The views of a scene show one set of named points, each view turned or mirrored, and shifted as a whole, with a little noise and some points left out.

Scene 1
View 1
Vom: -16,-18,-16,14,14,-5,9,17,-16,7,3,-28,5,12,11,-2,-2,-15,-20,-12,11,-3,19,-4,3,-4,-5,-5,-10,12,11,23,15
lave: -11,-1,-10,24,19,-6,5,-8,-19,12,-1,-13,-23,29,28,-3,-7,-15,-19,-19,24,-8,4,1,5,-18,11,3,-16,22,34,23,-5
Biz: -17,-2,-18,-2,18,1,5,2,-16,-3,4,-32,-15,26,38,-18,-16,5,2,-10,14,0,15,16,9,-22,-6,-5,-11,23,17,10,1
bibu: -11,7,-3,12,2,-6,6,-11,-12,-11,-3,-14,-11,28,24,-32,-4,-22,-8,-7,10,-16,23,11,0,-12,0,-1,-12,13,27,12,0
Posel: -22,-16,-15,-1,-3,-3,12,26,-10,-12,2,-37,26,5,5,-26,4,-20,-8,2,-6,-5,42,7,-2,4,-22,-12,-3,-1,-5,13,25
lonut: -20,-12,-17,-3,4,-1,10,20,-12,-8,3,-37,14,12,16,-23,-5,-11,-4,-1,1,-2,33,9,3,-5,-17,-11,-5,8,1,12,17
zenoz: -23,-6,-27,-17,24,6,5,12,-19,-2,8,-44,-11,21,43,-16,-23,21,10,-6,9,11,14,19,15,-25,-16,-10,-8,27,7,7,5
paza: -12,-6,-9,14,4,-8,9,6,-13,-4,-1,-21,3,18,12,-20,1,-25,-16,-6,9,-11,27,3,0,-4,-5,-4,-10,6,16,18,12
Bogo: -21,-6,-21,-14,11,2,8,13,-14,-11,5,-40,2,17,31,-26,-14,6,7,0,2,4,27,18,8,-13,-19,-12,-7,16,4,7,12
Tebiz: -10,-8,-2,30,-6,-13,11,6,-11,-3,-4,-13,10,14,-1,-18,11,-43,-28,-9,9,-21,29,-6,-7,4,2,-1,-12,0,19,24,14
Nalov: -11,-9,-10,24,13,-8,7,4,-17,8,-2,-18,-6,19,14,-4,0,-23,-23,-16,18,-10,15,-3,1,-7,4,0,-13,13,23,24,8
Dom: -14,1,-3,17,-6,-9,8,0,-10,-9,-2,-16,6,20,11,-31,5,-34,-14,-4,5,-19,31,6,-4,-2,-3,-3,-10,6,19,15,10
Gupev: -14,-4,-14,9,16,-3,5,1,-16,2,1,-24,-13,25,29,-13,-11,-7,-8,-11,16,-6,13,7,6,-16,1,-3,-12,19,22,15,2
View 2
paza: -13,-1,-16,-9,5,5,15,4,-7,-4,15,9,-5,1,-9,-2,15,5,15,11,-11,2,-25,-13,-8,2,32,15,8,-2,-15,10,1
zenoz: -6,-16,4,25,9,-8,9,-12,3,16,-13,-4,15,-4,-16,-13,-4,23,-10,42,-7,-12,-16,-7,-14,0,-11,-4,29,3,-4,0,-5
Dom: -7,-4,-18,-15,5,4,13,7,-5,-9,21,9,-2,6,-18,4,13,6,18,9,-17,3,-23,-20,-4,1,43,21,5,-2,-20,15,2
lave: -36,10,5,7,5,4,12,-13,-23,14,-10,-6,-15,-6,-20,2,18,-2,15,0,-4,-9,-22,-2,12,5,27,14,13,16,-7,2,-10
Tebiz: -18,7,-24,-22,3,12,19,8,-11,-9,28,11,-15,3,-5,1,24,-3,25,-1,-9,5,-31,-14,-7,4,48,23,2,-3,-17,15,3
Bogo: 2,-19,-8,10,9,-5,12,-2,8,6,3,3,16,1,-13,-10,-3,23,-4,39,-10,-5,-19,-14,-20,0,5,2,22,-5,-11,7,1
Nalov: -27,8,-10,-5,4,9,18,-4,-15,5,6,1,-14,-3,-5,-3,22,-1,17,4,-4,-2,-28,-3,-2,5,28,14,10,5,-7,6,-4
Posel: 6,-13,-29,-14,8,5,20,14,12,-10,31,18,9,7,7,-12,11,16,8,31,-10,6,-28,-16,-34,1,20,9,12,-20,-16,14,8
lonut: 0,-13,-19,-4,8,2,16,7,7,-1,17,11,9,2,-2,-10,6,17,4,30,-8,1,-25,-14,-26,1,15,7,15,-11,-13,10,3
Vom: -21,3,-14,-3,7,11,21,-1,-7,7,9,5,-8,-2,6,-11,20,3,12,16,0,-1,-30,0,-16,6,15,7,13,-3,-5,6,-1
Gupev: -20,0,0,10,6,2,11,-8,-11,10,-3,-2,-1,-4,-18,-3,10,8,9,15,-7,-9,-20,-7,1,4,19,10,18,8,-9,4,-6
View 3
paza: 2,22,9,-8,-2,1,2,13,-21,2,-5,-13,-11,0,13,4,7,-1,-4,3,-14,21,-9,-7,-14,-8,12,-8,-5,4,28,-9,8
Nalov: 9,26,10,-16,2,1,-3,22,-23,4,-16,-21,-17,-3,7,-7,2,-6,-2,-3,-10,19,-20,1,-20,-4,5,-4,-3,1,34,-8,21
Vom: 7,12,2,-11,-1,-5,-1,14,-21,-7,-12,-21,-14,-5,5,-9,3,-13,-3,0,-11,17,-16,-14,-13,-9,3,-7,-14,-4,26,3,16
Biz: 0,28,-1,-16,-10,-4,16,25,-22,19,1,-36,-10,-18,11,-2,7,-6,-10,4,6,24,-16,-18,22,6,11,6,-11,10,29,9,28
bibu: 0,38,14,-14,-3,4,11,23,-21,23,-1,-18,-8,-4,21,9,9,7,-8,0,-6,26,-9,1,-4,2,20,-1,5,12,31,-13,12
lave: 11,38,14,-27,1,-1,1,33,-25,19,-18,-32,-20,-9,8,-11,1,-6,-3,-7,0,24,-30,6,-8,9,4,2,3,4,40,-9,36
Bogo: -8,15,-3,-5,-13,-7,19,13,-20,9,11,-27,-1,-17,12,5,13,-6,-10,12,-1,22,-2,-31,25,-4,16,0,-20,6,18,16,11
Posel: -5,5,-1,3,-3,-2,7,1,-19,-9,5,-5,-2,0,13,11,10,-2,-6,10,-17,19,6,-21,-7,-18,16,-9,-17,1,16,2,-10
View 4
Gupev: 22,-38,-7,-17,-8,-28,16,-3,-12,-2,3,6,-14,14,-7,-15,-32,-5,6,-10,7,5,9,5,14,27,6,14,12,28,13,-19,1
paza: 13,-29,-5,-3,-6,-23,15,-9,-18,-10,12,2,-12,9,-13,-19,-20,-9,-3,-5,5,12,-9,-12,8,32,10,-2,31,25,10,-9,6
lave: 35,-24,-5,-26,-11,-19,17,3,-18,-8,-13,5,-20,13,-13,-11,-39,-17,12,-15,12,14,12,9,25,25,14,14,12,33,18,-20,1
lonut: 2,-42,-6,3,4,-31,12,-14,-11,0,32,11,1,12,-3,-23,-12,9,-4,4,0,0,-9,-12,-3,30,-2,3,23,19,9,-12,0
zenoz: 13,-60,-14,-18,5,-45,12,-5,0,13,21,19,-1,22,9,-17,-27,16,10,-4,2,-13,17,10,4,20,-13,28,-1,20,15,-30,-7
Tebiz: 14,-14,0,2,-10,-11,15,-10,-24,-20,9,-3,-17,2,-22,-20,-17,-18,-6,-3,6,21,-20,-19,10,36,20,-12,40,28,8,1,8
Dom: 2,-39,-7,7,-18,-28,17,-15,-18,-10,13,-9,-12,5,-9,-20,-20,-16,-9,-6,-1,14,-9,-18,2,33,9,-8,39,24,0,-3,14
Vom: 19,-21,-1,-11,10,-16,14,-6,-16,-8,18,17,-8,11,-15,-21,-17,2,4,1,10,7,-11,-6,10,30,8,7,20,24,18,-14,-5
Biz: 19,-51,-11,-18,-5,-38,14,-4,-6,7,8,10,-9,18,2,-15,-33,2,8,-10,4,-3,16,8,10,22,-2,20,7,25,13,-26,-2
bibu: 14,-44,-9,-7,-24,-32,16,-7,-16,-6,-3,-8,-16,8,-7,-12,-34,-21,-2,-14,2,12,6,-5,10,28,11,4,25,28,4,-11,12
Bogo: 3,-57,-11,-5,2,-41,13,-12,-5,11,27,12,1,16,6,-20,-20,12,1,-1,-2,-7,5,-2,-2,25,-9,15,14,18,10,-21,0
Nalov: 26,-18,-2,-15,-3,-14,15,-3,-20,-13,2,7,-16,11,-16,-17,-26,-11,6,-7,11,14,-5,-3,17,29,16,4,23,29,16,-13,2

Which points are out of place in each view (at most two, in the order of its rows)? Write - if all are in place.
view 1 | -
view 2 | -
view 3 | Posel
view 4 | Dom

Scene 2
View 1
sez: 3,1,30,14,-10,-58,-8,36,17,-7,-18,15,17,15,-15,-10,25,-16,25,17,20,-19,8,41,-32,15,9,11,4,-25,2,-5,-21
Kep: -21,-21,19,-3,16,-28,-26,-1,44,-14,-20,13,13,-15,16,28,20,-9,18,10,27,22,-2,49,-32,17,-50,3,-1,21,24,-3,-15
tave: -15,-26,18,-10,20,-19,-31,-6,38,-11,-22,12,9,-18,14,39,19,-5,13,6,25,21,-2,44,-26,18,-54,-3,1,23,15,-1,-16
vina: 15,-18,25,-11,15,-8,-12,-4,7,-1,-19,3,12,0,-18,49,13,-5,14,-3,15,-7,5,24,-4,7,-25,-6,12,-2,-22,11,-27
figuk: 5,-7,26,7,-6,-33,-5,19,11,-11,-14,8,19,10,-14,22,18,-14,26,10,17,-12,9,31,-16,8,-6,5,5,-19,-6,3,-22
mus: 11,-12,23,5,-8,-15,5,11,2,-13,-10,3,25,16,-21,41,12,-14,31,3,12,-17,13,20,-2,-1,-5,0,10,-24,-18,12,-27
Bisa: 5,-2,33,6,2,-53,-15,30,15,2,-24,13,11,6,-17,-1,25,-10,17,13,22,-15,4,42,-31,19,1,6,6,-15,-4,-4,-23
fem: -8,0,21,27,-29,-53,5,34,21,-29,-8,15,32,21,-3,1,20,-23,45,23,18,-13,15,38,-25,4,6,16,-1,-32,18,-4,-18
fot: 10,-13,29,-9,16,-27,-19,7,13,6,-24,8,8,-2,-15,30,19,-7,11,2,21,-7,1,34,-16,15,-21,-3,11,2,-13,1,-23
vigib: 26,-12,31,-14,14,-10,-7,5,-7,9,-23,2,10,5,-32,43,12,-5,10,-4,14,-19,4,18,-1,9,-14,-7,16,-12,-39,13,-29
Pafi: -9,-23,17,-6,9,-13,-18,-2,29,-17,-15,6,18,-8,5,45,13,-9,23,4,19,13,4,35,-16,10,-41,0,3,8,8,4,-20
Big: 20,-30,23,-30,30,22,-15,-24,2,4,-23,-4,8,-11,-18,83,6,2,5,-14,15,2,2,15,11,6,-49,-17,15,15,-37,19,-31
miz: 18,-9,25,1,-10,-12,8,14,-5,-12,-9,1,25,17,-29,42,11,-14,31,3,10,-23,15,14,2,-2,1,2,12,-30,-27,13,-29
fiza: 6,-9,32,-8,26,-49,-34,17,22,15,-33,13,-2,-9,-11,8,27,-5,0,9,28,-4,-6,48,-35,26,-22,-1,11,10,-5,-7,-22
Gedo: -13,-25,19,-12,25,-18,-32,-7,39,-10,-23,9,7,-21,13,39,17,-5,10,6,27,22,-4,45,-28,19,-55,0,2,27,14,-1,-17
Lilam: 8,-13,19,6,-18,-10,11,9,5,-23,-5,1,31,18,-16,45,9,-16,39,5,7,-16,15,15,3,-5,-6,3,7,-28,-15,12,-27
zupi: -21,-13,14,24,-35,-28,9,19,31,-45,0,10,41,16,11,24,14,-22,53,20,15,1,18,32,-17,-3,-13,15,-5,-24,28,1,-16
leb: -5,-4,25,15,-12,-46,-6,28,22,-16,-14,12,22,12,-5,5,21,-18,32,18,21,-9,9,40,-28,11,-4,11,0,-20,10,-3,-19
goba: 10,-24,24,-23,34,-6,-29,-11,18,9,-28,5,1,-18,-7,52,13,1,0,-6,23,9,-4,32,-15,19,-47,-10,13,23,-17,6,-24
View 2
Big: -9,-20,20,20,-21,-1,18,2,-8,-17,5,-16,-22,21,-84,0,-27,-7,9,34,-23,1,11,60,-17,-44,-16,43,-33,20,-8,38,-5
Lilam: -10,-14,6,-1,-12,-6,13,25,3,14,0,-9,-4,28,-39,10,-7,12,-17,50,-24,9,-2,33,-29,2,-4,-21,-3,16,-49,24,-11
zupi: -6,-11,-16,-11,-3,11,22,37,14,30,5,-10,26,25,8,7,21,6,-41,44,-33,16,0,24,-20,18,-5,-28,5,-10,-39,18,11
tave: 0,-17,-7,4,-1,23,33,3,-1,-7,8,-19,30,9,-16,-2,7,-28,-16,16,-34,-1,13,38,-6,-24,-11,42,-15,-9,17,27,20
Kep: -2,-14,-13,-2,1,24,35,4,2,-2,7,-20,37,8,-5,-2,13,-28,-24,15,-35,-1,11,30,-4,-16,-8,37,-8,-14,13,25,21
fot: -12,-15,12,2,-1,3,21,-17,-10,-22,0,-19,15,10,-34,15,-15,-22,-3,19,-22,-11,-4,15,-23,-11,2,16,2,24,-13,16,-15
Gedo: -3,-16,-5,3,-4,19,29,5,0,-6,9,-19,24,11,-21,-2,3,-23,-15,20,-32,0,11,40,-7,-25,-12,38,-14,-7,9,29,18
mus: -14,-14,10,0,-9,-7,14,15,1,4,0,-13,0,25,-39,13,-10,7,-13,43,-22,5,-4,27,-29,1,0,-15,0,20,-47,21,-14
Pafi: -4,-15,-3,2,-7,13,27,12,2,1,7,-17,18,15,-25,-1,2,-14,-17,27,-31,5,9,39,-13,-17,-12,23,-13,-5,-6,27,12
vigib: -16,-16,25,9,-10,-7,13,-8,-13,-21,-2,-15,-9,21,-61,14,-27,-5,4,34,-18,-8,-6,27,-28,-16,2,7,-5,33,-31,22,-25
fiza: -11,-14,6,0,10,14,27,-27,-10,-28,0,-20,34,4,-14,14,-8,-37,-9,4,-25,-18,-5,4,-16,-10,6,27,10,15,1,12,-7
vina: -12,-17,14,9,-10,1,19,0,-5,-12,2,-15,-1,20,-52,8,-16,-7,-2,32,-23,-3,1,35,-22,-19,-5,17,-13,20,-21,26,-10
figuk: -13,-14,4,-5,-3,2,17,4,1,0,-1,-15,17,19,-20,13,-4,-7,-20,32,-23,0,-7,14,-26,6,3,-13,8,14,-34,14,-12
leb: -11,-11,-4,-10,6,8,23,7,2,5,-1,-13,32,15,3,15,7,-11,-28,28,-26,-2,-7,4,-25,17,5,-18,16,6,-30,9,-5
goba: -8,-17,11,12,-9,11,26,-13,-10,-24,6,-21,7,12,-50,3,-15,-25,2,18,-26,-8,8,40,-13,-35,-11,48,-22,11,9,29,1
fem: -12,-10,-6,-15,5,6,22,19,8,18,1,-13,34,20,13,16,14,-2,-39,35,-26,5,-13,0,-26,28,6,-39,22,4,-46,7,-6
Bisa: -16,-12,4,-8,10,6,22,-15,-5,-12,0,-17,32,11,-5,20,-3,-20,-16,18,-21,-13,-11,-4,-26,11,11,-9,17,18,-24,5,-15
miz: -15,-15,15,2,-10,-10,10,14,-2,2,-1,-11,-7,26,-47,16,-14,10,-9,47,-20,5,-9,26,-34,2,2,-22,-1,28,-54,19,-21
sez: -15,-12,-1,-13,10,5,21,-7,-3,-4,-2,-16,35,14,5,21,2,-16,-25,22,-22,-9,-16,-10,-28,23,11,-23,25,15,-35,2,-16
View 3
tave: -16,-5,-1,-8,31,13,-10,-21,2,20,18,34,2,3,6,10,10,17,-10,8,-2,1,-3,-22,10,16,-1,-12,18,-29,-20,31,24
figuk: 12,7,10,12,-1,-24,6,-46,-24,2,5,-3,-2,-2,-20,-5,3,16,-2,-6,-6,-17,6,-7,11,29,-24,1,0,-8,16,10,-2
Kep: -14,-9,12,-5,33,19,-13,-24,-6,26,14,27,4,4,0,12,14,22,-16,8,-2,1,2,-23,8,27,-8,-13,16,-25,-21,30,28
leb: 12,4,29,14,2,-10,-1,-47,-29,14,-1,-8,4,2,-25,0,14,26,-8,-5,-8,-17,12,-9,11,42,-38,2,2,-6,9,15,10
Big: -8,5,-50,-14,13,-35,16,-23,5,-13,38,47,-22,-4,17,-9,-15,-9,2,-2,0,-11,-18,-14,14,-24,33,-11,16,-34,7,6,-12
fot: -2,6,-10,-5,1,-21,-2,-36,0,2,17,5,1,-3,-11,12,3,13,0,-7,-6,-20,7,-19,16,13,-6,-11,5,-18,9,15,2
goba: -16,1,-31,-18,13,-13,-4,-22,16,3,29,32,-3,-3,7,14,-1,6,-3,-2,-2,-13,-5,-27,15,-2,23,-18,17,-31,-5,19,4
Gedo: -18,-6,-5,-12,32,13,-11,-22,4,20,20,33,0,3,9,13,12,19,-9,7,-3,-2,-4,-25,12,15,3,-14,20,-29,-21,30,23
Lilam: 20,9,3,17,4,-33,23,-47,-41,-5,9,13,-21,-2,-10,-33,-9,6,1,-3,-2,-11,-6,8,11,15,-20,7,4,-12,24,-3,-11
miz: 21,13,-4,12,-9,-45,20,-48,-33,-13,10,3,-18,-6,-13,-22,-9,5,3,-8,-6,-20,-2,2,11,10,-15,4,1,-10,31,-6,-17
zupi: 20,0,43,26,28,1,13,-48,-58,16,-4,10,-12,7,-11,-31,9,24,-12,9,-2,2,-1,6,4,44,-45,11,7,-8,2,10,13
Pafi: -6,-2,0,-1,26,-2,2,-28,-15,12,16,29,-9,3,3,-5,5,15,-8,4,-1,-3,-5,-13,10,15,-5,-6,14,-25,-8,18,13
vigib: 5,13,-28,-3,-13,-45,9,-42,-4,-13,22,9,-11,-8,-10,-1,-11,0,8,-15,-7,-27,0,-12,18,-3,5,-8,2,-15,30,1,-17
fem: 23,6,44,23,5,-11,4,-56,-47,13,-11,-14,0,4,-30,-12,11,27,-7,-3,-8,-14,13,0,7,52,-56,10,-1,1,15,10,8
Bisa: 4,8,15,6,-10,-20,-9,-46,-8,8,2,-18,10,-2,-31,17,11,25,-3,-10,-11,-27,20,-19,15,36,-29,-6,0,-6,14,16,5
vina: 2,8,-20,-4,4,-30,9,-33,-8,-5,21,21,-12,-4,-2,-4,-7,5,2,-8,-4,-15,-3,-14,15,1,5,-6,8,-22,14,8,-7
mus: 18,9,-1,15,3,-35,18,-45,-39,-7,10,15,-22,-3,-10,-28,-7,6,1,-4,-3,-13,-6,4,10,12,-17,6,5,-13,22,-3,-11
sez: 14,11,29,14,-11,-19,-8,-53,-22,10,-3,-24,10,-1,-34,11,13,27,-3,-11,-10,-26,21,-15,13,45,-43,-1,-5,-1,18,13,5
fiza: -11,3,-3,-9,-3,-9,-20,-34,16,12,13,-5,17,-4,-19,35,13,23,-2,-9,-8,-25,18,-33,16,25,-8,-16,6,-18,2,27,11
View 4
goba: -18,10,-41,9,9,-42,-20,-7,-7,-13,16,45,4,-6,10,-17,18,15,3,2,8,-10,-10,-3,-36,-39,1,-17,12,12,-10,-11,9
fiza: -4,24,-7,-6,-1,-21,-29,-4,-16,-27,37,20,8,-5,-23,-1,27,22,24,2,-10,-12,-32,1,-54,-23,11,2,19,7,-13,-24,9
fem: 24,43,50,13,33,12,-3,12,-27,-15,19,-13,28,-27,-30,-16,31,31,32,-17,-14,-44,-19,-24,-34,26,40,17,15,35,-4,1,10
Big: -24,-1,-44,20,31,-49,-13,-6,0,6,-3,47,-3,-2,36,-31,19,14,-17,-4,15,-14,-2,5,-9,-38,3,-33,-3,11,-4,8,-5
fot: -3,18,-3,6,20,-23,-21,-2,-12,-13,22,19,7,-9,-5,-14,25,20,11,-3,-5,-19,-23,-1,-33,-18,13,-7,10,13,-10,-8,2
Gedo: -7,23,-36,10,0,-34,-11,-2,-15,-26,18,44,23,-19,0,-14,10,22,20,-3,9,-21,7,-23,-52,-27,7,-1,29,27,-14,-15,30
leb: 15,37,31,8,22,1,-11,10,-25,-16,24,0,22,-21,-24,-13,30,27,28,-12,-12,-34,-21,-16,-38,11,31,11,15,27,-9,-6,11
figuk: 7,27,24,12,30,-9,-11,7,-17,-9,17,2,13,-14,-12,-19,31,24,16,-10,-8,-31,-23,-6,-25,2,28,1,6,22,-3,0,0
miz: 2,16,25,23,50,-10,-9,8,-13,9,7,1,3,-9,4,-30,32,20,-3,-12,-6,-33,-24,3,-2,4,30,-12,-10,18,1,14,-18
tave: -7,25,-34,10,0,-32,-12,-2,-16,-25,17,43,25,-21,-1,-14,12,23,22,-3,9,-22,7,-25,-52,-25,7,0,28,27,-13,-14,31
Pafi: -3,22,-19,18,15,-27,-5,1,-14,-12,11,32,22,-21,4,-23,15,24,15,-8,8,-29,4,-22,-37,-14,15,-4,18,31,-7,-2,22
sez: 18,35,40,2,23,7,-18,7,-24,-18,34,-10,15,-13,-34,-7,36,27,29,-9,-21,-29,-39,-6,-38,12,31,13,13,20,-7,-11,1
vina: -9,11,-12,16,29,-28,-16,0,-10,-3,11,26,3,-8,10,-22,24,18,0,-6,0,-20,-15,0,-20,-19,14,-17,3,15,-5,1,-5
Lilam: 5,20,24,26,49,-9,-2,11,-14,9,-2,3,11,-16,8,-33,30,24,1,-18,-1,-37,-10,-9,-4,8,31,-9,-4,28,3,17,-6
Kep: -1,31,-26,9,-3,-27,-9,0,-20,-29,18,39,30,-23,-10,-11,13,24,29,-6,7,-25,6,-30,-56,-18,12,7,31,32,-14,-15,36
vigib: -8,9,0,12,38,-25,-24,-1,-6,4,11,15,-5,3,10,-22,32,14,-8,-5,-5,-16,-32,16,-10,-21,15,-21,-9,3,-3,1,-19
View 5
tave: -13,-11,10,-10,21,7,-41,6,0,25,-3,-6,11,35,17,14,-14,1,-14,-37,-33,-20,-11,-38,-2,3,-12,-16,9,-14,-8,-42,-2
fot: 5,-20,-6,-6,14,11,-21,1,0,1,-13,8,13,25,6,26,-2,3,-16,-13,10,-16,-9,-12,-11,-7,-14,-2,11,-3,3,-17,-12
zupi: -24,2,-17,-13,18,-37,-26,1,14,32,-21,-15,-12,-18,20,29,-1,4,15,3,-11,-9,9,-29,-24,-19,15,37,-11,-39,-1,-10,29
fem: -15,-15,-29,-7,19,-28,-4,2,7,31,-18,-19,-2,-23,7,40,-4,12,16,11,18,-11,8,-20,-20,-30,12,43,-12,-41,13,-4,9
Bisa: 1,-31,-25,-3,19,5,0,1,-4,17,-12,-11,16,5,-1,38,-8,11,-3,-4,28,-15,-6,-11,-8,-19,-4,16,0,-21,12,-14,-18
mus: 2,-2,-13,-12,8,-13,-24,-3,13,-12,-28,19,-1,3,15,33,15,-2,-5,11,13,-8,4,-3,-29,-12,-3,18,4,-3,1,5,11
goba: 6,-13,11,-9,11,24,-39,3,-2,-7,-9,19,15,48,16,17,-2,-5,-29,-31,-14,-18,-14,-20,-7,9,-22,-30,20,13,-8,-30,-11
miz: 7,-2,-17,-13,3,-10,-21,-5,14,-19,-32,25,-2,2,13,35,21,-2,-7,16,23,-7,6,4,-32,-12,-3,22,6,1,2,11,9
sez: -3,-31,-30,-2,22,-7,5,1,-1,24,-14,-18,13,-6,-3,40,-7,11,4,4,33,-13,-1,-12,-10,-27,-1,28,-5,-32,16,-7,-14
Lilam: 0,6,-12,-15,7,-19,-29,-2,16,-10,-29,20,-7,-2,20,31,17,-2,-2,12,10,-7,6,-3,-34,-11,1,23,2,-6,-3,8,18
figuk: -1,-14,-17,-10,13,-7,-14,-1,7,7,-20,2,4,1,7,34,4,4,-1,1,17,-11,0,-11,-18,-16,-3,18,1,-17,6,-5,-1
Kep: -16,-13,6,-7,23,2,-34,7,-1,34,-1,-16,9,29,16,16,-15,5,-10,-36,-31,-21,-10,-42,1,-1,-7,-10,4,-22,-5,-43,1
Pafi: -9,-3,5,-11,16,-3,-39,3,7,14,-12,3,3,25,19,18,-2,-2,-11,-22,-23,-16,-5,-29,-13,1,-7,-4,6,-10,-8,-27,10
Gedo: -11,-12,9,-9,21,9,-42,8,0,21,-2,-7,13,38,18,14,-13,1,-18,-38,-33,-21,-9,-38,-1,5,-11,-20,10,-10,-8,-44,-1
Big: 13,6,17,-15,3,17,-54,-2,10,-35,-24,45,6,49,27,16,18,-11,-35,-19,-17,-14,-10,-7,-24,17,-22,-30,25,30,-14,-13,5
fiza: 2,-36,-11,0,21,23,-11,5,-12,18,-2,-8,24,27,-2,29,-14,9,-17,-22,14,-19,-15,-19,5,-9,-18,-10,9,-13,8,-31,-29
vigib: 20,-10,-9,-11,2,13,-24,-5,8,-34,-29,39,9,21,11,34,21,-4,-21,6,27,-9,-5,12,-27,-5,-16,-2,17,19,2,9,-8
vina: 7,-6,-1,-11,9,7,-33,-1,9,-14,-22,22,6,26,17,25,11,-3,-21,-8,3,-14,-6,-7,-20,-1,-14,-6,15,8,-4,-10,0
View 6
fiza: 19,-22,-13,-14,-18,11,21,13,7,-11,13,16,-23,18,15,-18,20,31,-14,15,-4,3,-10,17,2,16,18,38,4,-26,1,15,2
tave: 2,-16,-14,-26,-9,3,18,13,-14,15,20,-3,-36,9,14,3,29,17,0,25,-31,11,27,-9,19,-3,14,40,-8,-25,26,11,13
mus: 12,11,-22,10,3,-8,-10,16,3,2,18,-5,29,2,31,10,15,-15,0,-13,1,-16,2,13,-3,-3,-13,5,-2,0,-7,-4,14
fem: -24,-10,-14,20,14,-1,-27,26,40,7,12,-5,7,-7,32,20,21,-12,6,16,40,-16,-29,15,-11,-6,4,38,0,-9,-1,21,22
vigib: 40,12,-24,0,-14,-5,15,10,-12,-14,18,3,28,14,27,-12,11,4,-11,-22,-17,-12,7,18,-1,9,-10,-3,3,-5,-12,-15,4
Big: 41,18,-25,-24,-16,-8,29,4,-45,5,26,-5,12,16,19,-9,20,4,-7,-17,-60,1,51,-5,18,1,-15,-8,-7,-7,7,-24,4
sez: -1,-15,-13,12,-2,4,-10,23,36,-11,9,7,3,3,27,2,16,6,-4,11,36,-14,-37,25,-13,7,10,35,5,-13,-9,19,12
zupi: -34,-6,-15,13,20,-8,-29,24,24,22,19,-15,3,-11,31,33,26,-25,14,17,19,-13,-4,-1,-3,-21,-2,34,-9,-5,13,18,29
figuk: 3,-2,-19,7,-1,-2,-4,19,15,-2,16,0,11,4,27,7,19,-4,-2,1,9,-13,-10,15,-7,0,-1,20,1,-8,-3,7,13
leb: -10,-13,-16,10,4,2,-13,21,28,3,13,-1,0,1,27,7,19,-2,1,14,25,-10,-20,15,-6,-2,8,36,0,-12,0,18,16
Kep: -9,-22,-11,-22,-7,6,10,14,-5,16,18,-2,-39,6,15,7,29,17,-1,30,-22,10,20,-7,16,-5,17,45,-9,-24,27,19,14
vina: 26,7,-22,-8,-10,-5,13,12,-14,1,20,0,11,11,21,-3,16,2,-6,-11,-23,-3,17,7,6,3,-7,8,-2,-10,-1,-8,8
goba: 30,-3,-18,-27,-19,1,29,7,-29,0,21,4,-15,19,15,-13,21,22,-10,3,-45,7,32,0,17,6,4,18,-2,-19,12,-5,2
miz: 18,16,-25,12,3,-9,-9,15,4,-5,19,-5,39,3,33,6,14,-18,-2,-19,4,-20,-2,15,-6,-1,-18,-3,0,1,-14,-10,14
Bisa: 9,-16,-15,5,-7,4,2,19,25,-13,12,10,-1,10,24,-8,17,14,-8,9,22,-9,-27,24,-9,10,10,33,4,-16,-7,14,7
Gedo: 4,-17,-14,-27,-11,5,17,11,-16,14,20,-1,-34,10,12,0,28,19,-3,25,-34,11,29,-9,18,-1,13,39,-8,-25,25,11,9
Pafi: 1,-5,-16,-13,-4,-2,5,13,-11,16,22,-5,-15,5,20,9,27,4,2,14,-22,2,25,-5,13,-7,2,27,-7,-14,17,4,14
Lilam: 4,16,-22,11,8,-11,-13,16,3,6,21,-10,33,1,32,16,18,-24,4,-14,1,-18,7,9,-4,-9,-17,4,-5,5,-5,-7,19

Which points are out of place in each view (at most two, in the order of its rows)? Write - if all are in place.
view 1 | -
view 2 | fot, Gedo
view 3 | mus
view 4 | -
view 5 | vigib
view 6 | -
